A landscape with many valleys, sampled at points; each row gives a point and its height.
A ball rolls from a point to the lowest of its 4 nearest points, and stops where none of them is lower. Distance is the straight distance between rows; heights are no part of it.
q788: -3	-7	-21	-4	17	-2	-9	8	-3	6	12	34	-6	25	-6	-3	4	-15	10	-7	-13	-17	27	7	17	-18	-22	3	-41	11	18	18	11  h=2.54
q54: -12	-25	18	-29	-7	-11	16	-12	-6	2	-24	-11	3	11	35	14	10	17	18	1	-21	-20	11	2	-25	0	7	-1	6	12	-19	0	-27  h=4.13
q194: -31	-9	-9	-11	10	-6	13	-3	-4	2	0	17	3	34	19	-10	18	-5	11	-10	-10	-27	12	7	1	-30	-3	-2	-20	16	9	-2	-8  h=3.83
q310: -17	-36	9	-16	7	-4	13	15	-23	-4	-3	0	-7	10	17	8	-2	13	16	-8	-24	0	7	20	-1	12	4	2	3	-7	-26	27	-17  h=4.36
q144: -1	23	13	2	-12	6	-4	-20	0	-9	-19	-30	6	-28	-15	7	-8	15	-20	2	10	18	-20	-18	-18	18	35	0	34	-4	-18	-4	-5  h=1.79
q715: 9	10	-11	33	0	1	-10	2	11	7	22	21	1	-5	-20	-1	-2	-23	-21	1	23	7	7	4	13	3	-9	2	-15	4	12	12	21  h=1.41
q361: 20	1	-14	14	6	5	-4	-13	12	25	16	0	-6	1	7	4	6	-17	8	6	7	-18	22	-4	-11	-17	-15	23	-27	23	41	-12	5  h=3.02
q201: -16	-19	-1	-17	28	-8	6	-7	-7	-3	-8	30	-3	34	22	-18	5	0	9	-4	-9	-25	6	12	5	-21	-12	-16	-21	-1	-3	4	7  h=3.56
q124: 16	-16	-12	9	-12	-4	-3	9	4	18	11	15	-7	-14	5	11	-3	2	1	2	-2	1	15	6	2	1	-22	-5	-11	2	-12	12	7  h=2.70
q312: -15	-13	-35	14	-25	4	3	25	-4	18	-3	4	9	-14	-14	19	11	2	0	-1	-4	3	-1	-4	-1	-5	6	-7	6	3	-24	6	-8  h=1.88
q283: -7	-7	-17	-18	-14	-7	13	8	7	7	-23	9	-5	5	19	3	10	4	18	-4	-30	-28	-3	2	-3	-18	2	-30	6	-3	-31	-18	-6  h=4.86
q364: 57	14	-2	-3	-3	-4	-5	-8	23	-8	-2	-5	4	-11	4	-10	4	-2	2	34	16	-6	-21	-26	-8	-11	-8	0	-8	-1	20	-42	14  h=2.52
q874: 6	-3	13	-22	14	-17	6	-9	-4	-7	-15	18	-10	14	18	-25	-1	-5	3	0	-4	2	-10	12	6	-12	-9	-9	-4	-13	-5	-11	9  h=3.17
q930: 2	-6	-30	0	3	-8	-2	12	4	5	-1	33	-2	19	-4	-6	18	-18	10	-1	-5	-27	14	11	8	-38	-16	-24	-25	3	8	-6	13  h=2.43
q781: -22	-14	-3	-5	0	2	7	-4	0	6	18	-8	8	29	22	8	4	3	16	-15	-7	-10	21	0	0	-8	0	39	-14	26	25	12	-10  h=1.96
q50: -23	-12	18	-19	12	-6	15	-1	-17	-11	-19	8	-5	6	20	0	9	4	3	-11	-7	4	5	11	-11	-4	9	-5	10	-9	-10	1	-6  h=2.74
q589: 22	3	-3	-24	-22	-4	5	-6	18	0	-11	4	5	-12	18	-3	-3	5	4	6	-6	-11	-7	-21	-11	-5	9	-6	14	-6	-21	-29	-4  h=3.78
q67: 1	22	-26	2	-25	8	-6	10	3	-8	-10	2	15	-19	-18	-3	4	-6	6	1	-2	-5	-14	-15	-1	8	27	-12	21	-2	-33	-13	-7  h=1.18
q243: -2	-12	24	-23	0	-9	12	-10	-3	4	-13	-3	-3	3	24	9	0	13	2	-5	-7	0	9	4	-22	1	6	9	12	-2	-9	0	-14  h=2.87
q678: -14	-20	5	-12	11	4	6	-3	11	17	10	-16	16	32	26	6	28	17	38	-10	-16	-35	27	10	7	-12	4	26	-31	20	28	3	-14  h=4.34
q246: 3	12	-36	5	-19	2	-9	21	-2	-5	-6	4	-2	-20	-17	-7	-7	-12	4	-8	-19	-6	-8	-2	12	10	20	-26	17	-16	-41	-6	13  h=1.67
q137: 40	-10	30	-11	28	-16	-11	-22	-9	-2	3	12	-15	-1	21	-18	-16	-3	10	12	-1	15	5	1	-1	4	-20	-4	-9	-12	19	-14	9  h=0.65
q153: -27	-17	-10	-12	-11	0	10	8	-14	6	-15	1	8	-2	4	9	15	6	8	-10	-19	-10	-4	1	-13	-4	13	-7	17	-2	-36	-9	-16  h=0.60
q140: 8	-20	-18	8	-16	-4	0	21	10	32	7	12	-7	8	2	14	10	-3	20	9	-8	-28	22	6	4	-30	-24	-8	-27	13	4	6	-5  h=6.05
q202: 12	14	-8	3	12	4	-2	-11	8	-13	-1	6	10	10	-6	-24	11	-23	-12	6	27	-9	-10	-7	-11	-27	7	15	-6	11	38	-43	5  h=2.48
q279: 3	-12	-8	0	-13	-2	-6	8	-18	6	3	0	-7	-17	-2	10	-8	2	-4	-3	-15	10	10	2	8	21	-1	-16	5	-13	-29	13	1  h=2.32
q680: -23	-3	-4	5	-17	0	6	-2	5	2	5	5	9	3	8	12	9	1	-5	-2	2	2	9	1	-12	-8	11	18	2	14	-1	-3	-20  h=1.69
q455: 20	-16	14	14	-5	2	-8	8	-6	14	26	2	-14	-29	-7	16	-23	0	-2	5	-5	21	13	3	23	32	-37	-2	-1	-11	-19	33	12  h=2.85
q319: 2	-25	-14	6	-24	-1	-5	22	-4	30	14	-12	-5	-14	-10	28	-14	17	9	0	-13	4	18	-3	-2	16	-10	-3	4	-2	-32	22	-21  h=0.71
q156: 7	4	-37	-9	-24	-3	-1	27	13	-3	-2	16	-9	-16	-9	8	-8	-9	15	-8	-32	-22	3	-4	15	-3	5	-41	5	-16	-28	-12	13  h=3.46
q255: -7	0	-6	-15	-27	-5	13	-5	4	-2	-24	4	12	1	16	-2	20	1	4	9	-16	-17	-10	-11	-12	-14	14	0	17	8	-21	-33	-15  h=2.69
q450: 1	7	23	-5	21	3	6	-28	6	2	1	-11	0	18	30	-3	-7	-3	6	10	1	-10	10	-1	-21	-16	-2	26	-21	11	39	-14	-1  h=2.93
q422: 5	12	-7	-8	-3	-6	-6	1	-12	-22	-11	4	1	-13	-9	-21	-5	-10	1	-11	-19	6	-17	-2	11	17	22	-24	20	-17	-37	-11	5  h=0.66
q978: 35	23	-1	-7	-2	-14	-4	14	7	-26	0	16	-3	-3	-4	-32	-10	-15	-1	3	-1	7	-22	-8	25	10	8	-27	10	-18	-15	-17	23  h=2.73
q515: -38	-10	-28	11	-14	23	-18	12	-16	5	-9	-23	15	-27	-33	13	9	22	-11	7	7	10	-14	0	-5	1	26	-9	12	10	-13	14	-24  h=2.67
q139: -16	-8	24	8	11	19	-11	-7	-11	0	1	-38	-11	-25	-17	17	-16	38	-15	6	5	28	-7	2	-6	36	-1	7	29	-3	-2	42	-22  h=2.28
q229: -2	8	-28	11	-11	-1	2	9	12	4	-7	16	6	11	-10	-4	28	-22	9	5	0	-45	-3	6	-3	-54	-18	-17	-12	9	20	-34	5  h=3.00
q513: 49	31	2	30	-10	-3	-4	10	19	-6	7	5	8	-5	-15	-24	0	-18	-11	19	24	9	-27	-14	12	5	9	0	11	-6	-1	-17	21  h=0.61
q662: 34	15	-16	-8	-17	-8	-2	7	11	5	-9	14	-2	-11	3	-12	-1	-15	13	6	-9	-17	-6	-3	11	-18	-8	-24	-11	-11	-6	-19	20  h=3.06
q126: 26	35	-20	20	-16	7	-19	4	12	-1	11	-6	-5	-25	-20	-3	-13	-5	-5	4	-2	6	-11	2	22	34	12	-17	23	-10	-26	1	15  h=2.18
q876: 34	14	-16	4	18	-7	-8	7	8	-9	-5	6	5	7	-1	-22	11	-14	6	28	14	-18	-23	-11	-2	-25	-9	-14	-19	-4	30	-50	17  h=1.97
q600: -9	17	-18	26	-11	7	-5	-4	12	-1	18	6	11	0	-9	0	13	-24	-11	2	27	-6	10	0	-1	-16	-4	21	-15	22	32	-12	4  h=2.34
q637: -11	-20	-38	6	-21	-3	1	29	-14	17	4	14	-1	-1	-21	19	-3	-5	8	-4	-11	-3	6	4	22	7	-7	-20	-13	-6	-32	16	-8  h=2.65
q927: -6	5	-28	27	-17	15	-20	8	0	9	3	-17	2	-29	-33	8	1	5	-13	8	2	0	-17	-3	10	19	24	-12	18	-2	-30	19	2  h=1.98
q919: 30	27	-10	-4	-37	8	0	-3	30	-4	-4	-14	8	-23	-11	5	-8	5	3	6	-2	-2	-9	-23	-7	17	24	-2	21	1	-23	-23	-3  h=0.56
q782: 19	2	3	-3	-5	0	3	-9	18	28	-4	1	-1	3	21	9	9	-2	16	12	2	-24	15	-1	-20	-27	-16	6	-16	14	19	-19	-4  h=4.58
q277: -17	8	-13	9	-4	6	7	-4	5	0	11	10	7	18	4	-9	18	-22	4	-1	10	-20	14	-2	-4	-31	-6	19	-17	22	25	-28	-1  h=2.83
q773: 54	16	14	-4	-6	-10	-8	-5	16	-12	1	2	-4	-13	8	-12	-6	-5	1	16	15	20	-15	-15	11	7	-2	-8	-1	-11	0	-19	12  h=1.95
q102: -17	-38	-13	-5	-11	4	1	25	-14	18	14	13	4	24	-12	24	-15	22	9	-10	-8	-1	15	21	14	18	-17	11	-17	0	-6	33	-23  h=3.36
q552: -23	5	5	9	10	4	3	-1	4	3	17	-10	11	20	6	0	7	-16	-4	-20	8	11	17	-13	3	-15	9	41	-21	16	33	1	4  h=2.21
q13: 57	20	13	-3	-22	-2	-4	-8	25	0	-2	-6	2	-31	2	0	-16	7	1	12	7	13	-14	-25	-1	16	-1	7	11	-1	-9	-24	13  h=2.26
q334: 37	23	-14	-12	-22	1	-5	10	16	-14	5	4	-2	-26	-7	-3	-28	-2	8	-2	-10	-5	-10	-7	9	21	13	-30	21	-13	-26	-20	3  h=2.20
q27: -14	12	15	-10	3	-1	16	-5	-7	-24	-19	3	4	8	-5	-15	10	-16	-15	-1	9	6	-22	-1	-11	-11	15	-4	19	-8	0	-13	0  h=1.89
q417: 11	8	2	12	-13	12	-12	-3	5	12	-1	-11	2	-34	-8	19	-8	1	-8	5	9	21	-5	-6	-7	14	10	5	19	-11	-20	0	-4  h=1.60
q914: 22	-1	-1	-23	-6	-12	-3	1	12	5	-14	17	-14	-3	26	-3	-14	9	28	-3	-28	-16	5	8	14	-6	-24	-36	-8	-21	-21	-8	9  h=6.38
q149: -17	-5	-5	7	-1	7	-3	5	-13	-2	-5	-11	-7	-21	-14	5	-1	6	-19	-2	-3	16	-7	-1	3	17	10	-8	19	-10	-13	20	-1  h=1.71
q953: -20	-7	19	-23	34	3	3	-21	2	4	-9	-3	6	45	41	-4	15	12	25	-1	-11	-40	19	7	1	-11	-2	9	-16	12	19	-5	-8  h=5.09
q494: 18	0	-13	-26	-26	1	4	5	7	3	-8	6	-9	-24	7	7	-23	3	21	-14	-33	-13	11	-4	5	16	2	-38	12	-14	-38	-14	9  h=4.77
q860: 15	-23	-5	-7	-17	-11	6	9	16	32	4	-2	-3	5	13	23	12	11	24	1	-17	-26	21	6	-8	-17	-22	-7	-11	10	-10	12	-5  h=6.83
q309: -14	-11	27	-13	13	-9	7	-6	-14	-5	-3	7	-4	12	12	-2	-5	1	-4	-9	-5	13	7	12	-3	4	-4	5	-1	-6	-1	14	-5  h=1.93
q579: -1	15	16	4	8	6	-13	2	-20	-22	-15	-22	1	-28	-16	-4	-21	13	-8	-8	-12	25	-28	-5	2	38	24	-23	33	-16	-29	5	5  h=1.90
q937: 41	36	0	-2	-22	3	-5	-2	26	-20	7	-16	2	-15	-15	-7	-15	9	-1	12	10	9	-28	-31	6	32	31	0	26	-6	-15	-16	8  h=1.53
q199: 1	-13	9	1	4	-1	-3	7	-3	4	18	11	-6	-2	0	10	-3	4	-4	-6	7	14	18	10	4	4	-16	9	-11	-2	-3	22	1  h=2.49
q801: 21	-7	19	13	-7	3	-5	-10	14	19	19	-7	1	-18	5	14	-8	3	-6	10	15	14	24	1	-9	8	-18	25	-3	8	4	8	-5  h=2.82
q521: -22	-26	14	-20	8	-5	17	11	-1	9	4	-3	5	37	19	12	1	24	27	-12	-12	-19	23	16	4	0	-5	13	-13	6	4	25	-16  h=3.01
q366: -39	-8	-2	-2	11	10	2	14	-4	-10	19	1	4	24	-13	1	-6	2	-8	-21	0	18	7	7	22	6	-5	21	-21	0	21	33	4  h=1.70
q396: 24	5	1	-7	34	-9	-3	-29	1	20	-7	7	-4	22	24	1	-3	0	8	12	-5	-32	10	8	-9	-17	-26	-10	-22	2	29	-22	7  h=3.70
q37: -39	-13	-11	3	6	9	12	16	-29	-8	0	3	3	10	-15	4	-4	7	-11	-9	-3	13	-11	15	9	13	8	-8	0	-8	-5	27	-9  h=1.74
q905: 7	8	-24	18	7	-3	-3	8	2	3	13	27	1	12	-18	-17	5	-27	-5	-7	13	-11	9	6	8	-23	-10	-6	-25	6	26	-8	18  h=1.81
q130: -20	-20	18	-12	19	-2	3	5	-7	8	17	-6	7	35	14	3	0	11	17	-20	-21	3	16	9	8	1	-9	28	-27	5	17	36	5  h=0.57
q33: 19	5	-16	7	-26	-9	7	13	18	14	2	13	-2	-17	-1	5	1	-7	3	7	5	-4	5	-4	-3	-13	-4	-11	-2	-2	-7	-7	6  h=1.91
q721: -31	9	-12	19	5	5	-1	0	-1	-13	18	16	7	13	-8	-8	8	-21	-9	-8	19	2	4	7	8	-11	10	19	-14	14	21	3	12  h=1.99
q251: -17	16	12	25	20	9	-5	-7	5	-12	23	3	-2	1	-17	-9	-1	-11	-27	-12	27	21	2	0	13	12	-3	13	-9	-1	26	23	17  h=1.35
q633: -26	3	25	-14	-2	-3	18	-15	1	-12	-22	-7	2	11	14	1	5	0	-3	-10	-1	6	-4	-1	-29	-9	13	26	22	10	-3	-5	-21  h=2.38
q917: -10	-1	31	7	18	11	-12	-4	-26	-13	-3	-29	-13	-30	-19	9	-15	20	-16	-1	-8	37	-14	4	4	40	-7	-15	31	-13	-8	35	-3  h=2.35
q811: 1	-17	27	-2	-8	2	-7	-5	1	14	9	-30	-7	-30	4	25	-9	26	-8	12	0	29	4	-4	-18	20	0	23	17	0	-17	16	-18  h=2.19
q113: 28	9	-2	14	9	-6	-4	-7	11	15	3	7	-5	-2	5	-12	-2	-19	-8	9	21	-9	11	-1	-1	-22	-9	10	-20	6	30	-16	6  h=2.04
q601: 24	1	38	-8	5	-6	2	-12	0	2	3	-3	-8	-16	11	3	-18	3	-8	3	12	29	3	0	-6	14	-7	7	9	-11	-5	-1	4  h=0.85
q103: 11	4	-17	-6	25	-4	-6	-7	7	19	-11	20	-10	32	4	1	8	-8	21	16	-8	-43	5	10	-6	-27	-29	-33	-33	-13	15	-23	14  h=4.48
q907: -7	-2	-15	24	-4	18	-16	8	-11	5	10	-6	-7	-23	-26	12	-4	8	-9	0	2	11	-11	0	19	34	4	-16	11	-7	-18	25	0  h=1.92
q966: 36	4	38	-10	10	-11	-3	-15	-2	-4	5	4	-5	-18	12	-14	-19	5	5	5	-5	36	-8	-1	9	23	-9	-8	9	-18	-14	-3	10  h=1.61
q568: -6	-16	-11	0	2	-7	2	8	-9	2	-3	22	-5	11	10	-6	4	-9	0	-7	-5	-14	5	9	7	-12	-10	-12	-4	-1	-9	9	2  h=2.72
q514: 17	2	-3	-14	-8	-9	-2	3	12	20	-23	9	-16	10	18	11	-1	6	26	9	-25	-37	2	2	2	-33	-23	-36	-23	-15	-15	-22	9  h=6.70
q173: -28	-6	-11	21	16	28	-18	13	-23	-21	-13	-32	-9	-19	-37	-4	-5	27	-20	-4	6	15	-32	14	18	17	15	-25	32	3	5	42	-7  h=2.39
q799: 30	1	0	-7	-20	-6	-2	4	15	12	1	4	-10	-26	9	8	-11	-4	12	4	-15	7	1	0	6	10	-15	-19	5	-13	-21	-8	17  h=2.86
q9: -24	13	12	-1	16	1	17	-5	-2	-19	4	-2	11	20	-1	-18	10	-16	-7	-13	15	2	-1	-5	-16	-21	12	23	1	16	23	-19	0  h=2.77
q663: -6	-9	31	-6	6	2	-2	-6	-13	-2	4	-20	-6	-14	0	16	-13	13	-14	-1	-5	31	12	1	-7	26	-6	13	18	-15	-10	26	-9  h=1.64
q714: 23	10	-13	-3	-1	-1	3	1	23	11	-13	4	8	1	6	-3	10	-10	15	18	14	-28	-10	-5	-9	-40	-13	-12	-10	11	19	-42	2  h=2.78
q770: 5	34	12	3	2	7	-14	-7	-10	-31	-19	-30	2	-12	-30	-19	-10	14	-15	2	-1	18	-44	-16	1	33	41	-11	33	-12	-16	3	2  h=2.36
q639: -23	-24	3	-11	-12	0	11	6	-1	4	-2	-13	6	13	15	21	19	17	16	-3	-11	-11	15	7	-17	-2	7	15	5	16	-12	3	-33  h=3.38
q766: -43	4	-1	-2	7	3	15	9	-8	-11	7	5	4	27	0	-4	11	-7	2	-21	-2	5	2	-3	2	-15	7	23	-15	11	22	16	0  h=1.66
q425: 4	4	-8	1	11	-4	6	-8	5	-1	-14	18	4	19	13	-13	10	-9	11	7	7	-27	-3	9	-6	-31	-9	-7	-14	5	17	-33	1  h=3.33
q122: -2	-4	24	-18	17	1	5	-26	5	-6	-18	-4	5	24	33	-8	17	9	11	6	0	-32	-2	-4	-21	-25	0	16	-6	21	27	-34	-18  h=4.07
q491: 12	19	-34	12	-35	7	-4	20	21	17	-7	-1	9	-29	-18	17	4	-5	0	9	-5	-7	2	-20	-2	1	19	-15	19	2	-26	-15	4  h=1.24
q827: 44	1	12	-2	14	0	-7	-22	5	18	1	-2	-15	-7	21	0	-11	-3	6	19	9	-11	5	2	-9	-8	-32	-2	-20	-5	31	-24	6  h=2.60
q217: 4	6	29	2	22	-2	-5	-8	-14	-12	20	7	-12	3	-5	-5	-13	-8	-14	-6	14	34	3	10	13	18	-17	1	-1	-7	8	23	12  h=1.82
q336: -16	9	6	17	11	11	-7	-2	-16	-18	6	-12	-13	-15	-26	-1	-10	10	-24	-5	11	27	-19	14	16	30	-4	-11	22	-6	6	45	0  h=1.77
q328: -21	4	-6	-15	-6	3	-2	4	-24	-21	-21	-13	9	-16	-11	-7	-4	2	-2	-11	-16	3	-22	-10	-12	15	39	-18	29	-12	-39	-11	-4  h=0.78
q482: -1	-10	13	-32	-9	-4	6	-7	-15	-6	-18	-8	-9	-15	20	7	-6	12	12	-5	-29	7	-8	-9	-10	15	15	-10	21	-11	-34	-7	-12  h=3.73
q233: -36	-6	-4	-12	3	9	15	-10	1	-12	-7	10	13	28	18	-9	37	-4	16	-2	-2	-44	10	3	-6	-38	0	7	-7	27	14	-33	-16  h=3.84
q501: -15	1	-7	4	-17	5	2	-6	-4	10	-12	-19	5	-29	-6	17	11	17	-7	0	-2	5	-2	-11	-15	11	21	0	23	4	-25	-2	-24  h=1.86
q932: -44	4	-6	9	-5	2	5	5	-1	-15	1	-14	9	5	-10	5	10	-11	-18	-7	12	10	-3	-1	-9	-6	18	11	19	6	13	1	-16  h=1.15
q950: -29	1	-27	5	-7	9	5	12	2	0	17	10	14	29	-3	4	24	-14	17	-11	-1	-20	18	-4	12	-25	-5	23	-29	20	22	2	-4  h=3.34
q740: -19	-26	11	-6	-7	3	3	6	3	11	15	-29	12	10	12	29	-1	21	9	-9	-10	5	17	6	-15	16	-2	39	-2	6	8	30	-32  h=4.30
q280: 3	-10	34	-15	38	-9	2	-21	-11	-13	3	6	-17	19	29	-17	-10	-2	3	-6	-6	13	14	8	-3	1	-16	9	-18	-5	16	8	14  h=2.15
q962: 7	-12	-9	0	12	-6	-4	-8	9	23	12	8	2	23	16	12	8	-1	20	4	-10	-33	29	6	-3	-18	-23	8	-32	11	28	3	0  h=4.59
q967: 3	-21	-8	-6	17	-7	3	4	2	11	11	21	-7	32	13	6	0	12	26	-7	-18	-19	32	8	8	-8	-22	11	-33	8	14	19	-5  h=3.27
q198: -6	12	20	-17	28	-15	8	-12	-16	-29	-7	22	-10	23	5	-34	-3	-17	-11	-5	5	10	-16	2	0	-11	3	-6	-3	-10	7	-18	17  h=2.71
q30: 28	14	9	22	5	0	-3	-7	16	7	7	1	13	-14	-7	-5	-2	-13	-9	12	32	6	-1	-6	-12	-9	0	19	1	15	23	-15	9  h=1.49
q650: -26	-5	-14	5	4	-3	2	7	-16	-17	-2	21	6	17	-7	-13	14	-18	-12	-8	0	3	2	14	8	-9	8	-3	-2	-8	-10	1	4  h=2.13
q47: -22	19	12	3	16	-1	9	-4	0	-28	3	4	8	14	-10	-27	0	-25	-15	-15	25	16	-8	-4	3	0	12	9	-2	-1	26	0	9  h=2.37
q59: 46	11	-6	-2	23	-18	-15	-2	-7	-9	-3	14	-11	2	6	-31	-8	-14	3	16	1	3	-14	-5	14	-12	-18	-25	-12	-15	19	-26	21  h=0.44
q276: -2	18	5	23	-4	6	-17	-5	-9	-13	4	-19	-5	-23	-28	-6	-12	2	-17	2	5	16	-28	9	14	37	19	-21	32	-16	-12	27	14  h=2.17
q564: -36	1	16	3	18	1	7	0	-3	-10	5	-5	0	13	1	-1	-3	-3	-12	-17	8	16	8	2	-8	1	1	19	-2	0	17	16	-1  h=1.25
q624: 25	11	5	-2	33	-11	2	-13	-6	-13	0	15	-1	13	1	-32	0	-19	-7	12	24	2	-17	-4	-1	-8	4	6	-13	-10	30	-27	11  h=2.14
q419: -18	2	-18	20	-7	6	-14	8	-18	-7	-5	-15	-1	-19	-25	1	6	0	-18	-6	-2	7	-16	1	13	17	18	-15	22	-8	-25	16	-3  h=1.87
q610: -20	-27	5	6	10	17	-11	9	-28	-2	-4	-29	-4	-20	-28	10	-15	38	-9	0	-6	25	-7	5	9	32	1	-6	13	-8	-11	33	-10  h=2.80
q593: 42	6	6	-10	11	-5	-4	-19	16	7	-18	-4	-3	4	25	2	-3	1	12	29	11	-19	-18	-13	-16	-15	-19	-2	-17	4	23	-38	3  h=3.55
q746: -40	-22	-25	8	-2	11	0	26	-39	-7	-20	-13	5	-10	-30	0	4	23	0	-12	-11	7	-14	4	6	10	21	-21	5	1	-30	17	-10  h=2.33
q285: -35	-8	4	-17	-1	-4	23	-4	-6	-12	-15	14	14	24	19	-17	29	-8	3	-2	-6	-29	-6	8	-12	-27	7	-4	11	15	-9	-22	-8  h=3.47
q878: -13	18	31	0	35	-2	3	-8	-6	-19	12	-5	-6	18	-4	-16	-10	-7	-22	-31	2	34	6	2	7	7	-6	13	-9	-8	32	24	22  h=2.00
q389: -17	18	20	12	5	8	5	-6	5	-11	1	-14	0	0	-18	1	-1	1	-27	-9	20	30	-11	0	-8	18	10	8	20	-7	13	14	-3  h=0.70
q710: 1	-3	-16	8	-2	-9	-4	13	-2	3	9	25	-5	5	-17	0	2	-20	-8	-5	-3	1	14	10	11	-6	-19	-10	-20	4	-1	15	18  h=1.94
q441: -12	-13	-42	11	-21	-6	1	30	-3	15	14	31	0	11	-21	5	13	-20	-2	-3	2	-14	8	0	20	-14	-14	-14	-15	7	-10	13	12  h=2.42
q436: -28	-22	-6	-11	4	3	1	17	-7	10	18	2	13	43	2	7	-8	20	17	-22	-10	0	18	14	16	2	0	30	-22	5	15	37	-7  h=1.68
q298: -16	-45	-4	-10	-9	0	4	16	-19	14	3	-25	5	1	-10	28	-14	35	6	-4	-17	0	8	17	-10	20	-1	26	2	3	-8	34	-42  h=4.81
q234: -6	8	-13	23	-8	4	-9	7	-6	-7	12	12	0	-14	-19	4	-3	-10	-18	1	11	17	-10	7	19	14	4	-11	6	-4	-14	20	14  h=1.75
q385: 9	22	3	32	1	3	-8	-7	14	-3	13	2	7	-2	-21	-15	1	-21	-22	8	41	12	-5	1	8	1	12	9	0	-1	14	2	19  h=0.89
q834: 17	5	34	-29	-10	-11	6	-21	-6	-14	-21	-17	-3	-17	12	0	-14	18	-7	1	-9	29	-13	-14	-18	21	9	2	21	-11	-13	-10	-5  h=1.84
q176: -35	1	2	12	16	13	5	11	-21	-14	-1	0	-5	2	-26	-2	-4	-5	-27	-13	5	26	-6	10	13	18	5	-8	12	-11	12	29	3  h=1.27
q644: 18	2	49	-26	19	-15	14	-20	-3	-17	-19	-7	-9	4	27	-14	-11	15	-3	9	11	16	-15	-12	-18	0	1	8	4	0	16	-19	7  h=2.81
q92: 0	15	-1	9	-15	2	4	4	7	-5	-3	-6	12	-13	-8	-10	4	-7	-18	8	18	8	-20	-6	-10	4	23	5	23	-5	-12	-12	-1  h=1.33
q728: -15	28	8	29	7	14	-2	-17	21	-2	20	-15	4	-7	-15	0	6	-12	-19	-4	33	22	-2	-12	3	1	9	31	-5	12	41	6	6  h=0.54
q252: 6	12	30	-16	18	-8	12	-27	4	-21	-17	-5	3	12	15	-18	2	4	-8	6	20	1	-15	-15	-22	-11	7	22	1	13	31	-33	-7  h=2.96
q588: 25	10	-13	30	-13	9	-23	-5	7	16	19	-11	-4	-39	-22	13	-12	1	-14	13	16	17	-14	-2	20	38	-8	1	20	-13	-21	25	19  h=2.01
q398: 5	-35	-1	-3	-18	-4	5	10	4	22	10	-10	1	-8	6	32	-3	22	6	-1	-9	2	21	7	-10	7	-15	21	-2	8	-12	19	-24  h=3.30
q951: 13	11	12	2	21	3	-2	-20	8	8	15	-8	2	4	10	-3	-15	-10	1	0	17	2	18	-9	-12	-6	-4	37	-15	12	44	-14	4  h=2.22
q891: 12	18	-17	29	-23	9	-4	2	18	16	3	3	14	-17	-16	3	18	-16	-12	10	23	2	-4	1	-4	0	7	8	9	13	-4	-4	4  h=0.92
q437: 3	-12	6	-13	2	-4	9	-5	6	9	-13	6	-11	14	27	3	13	11	20	9	-13	-32	9	3	-9	-25	-9	-12	-10	-1	-3	-10	-5  h=5.95
q814: -23	-13	-41	18	-12	13	-12	25	-18	10	6	2	0	-7	-38	14	-1	-2	-18	5	-1	6	-8	6	28	14	1	-15	-6	-4	-15	33	-9  h=2.07
q599: 27	9	21	-12	-1	-7	6	-15	6	-11	-6	-5	3	1	12	-14	-4	2	-11	14	15	15	-10	-12	-6	2	5	6	4	0	9	-22	14  h=1.76
q671: -8	3	37	14	16	5	-3	-13	7	-3	22	-21	-4	-4	-1	11	-9	6	-24	-3	12	33	15	0	-7	15	-15	30	4	-5	25	22	4  h=2.16
q805: 8	-12	6	-14	-23	-8	13	-7	12	23	-14	-9	-7	-8	29	22	8	20	24	10	-20	-24	12	-1	-21	-16	-5	3	6	6	-15	-6	-21  h=5.50

For each start below, name the point where the ball stops.
q437: q59
q950: q389
q811: q728
q361: q728
q229: q728
q243: q389
q514: q728
q310: q389

Write out the way that a ball takes from each point below.
q588: q417, q92, q891, q385, q728
q874: q309, q564, q932, q389
q721: q766, q564, q932, q389
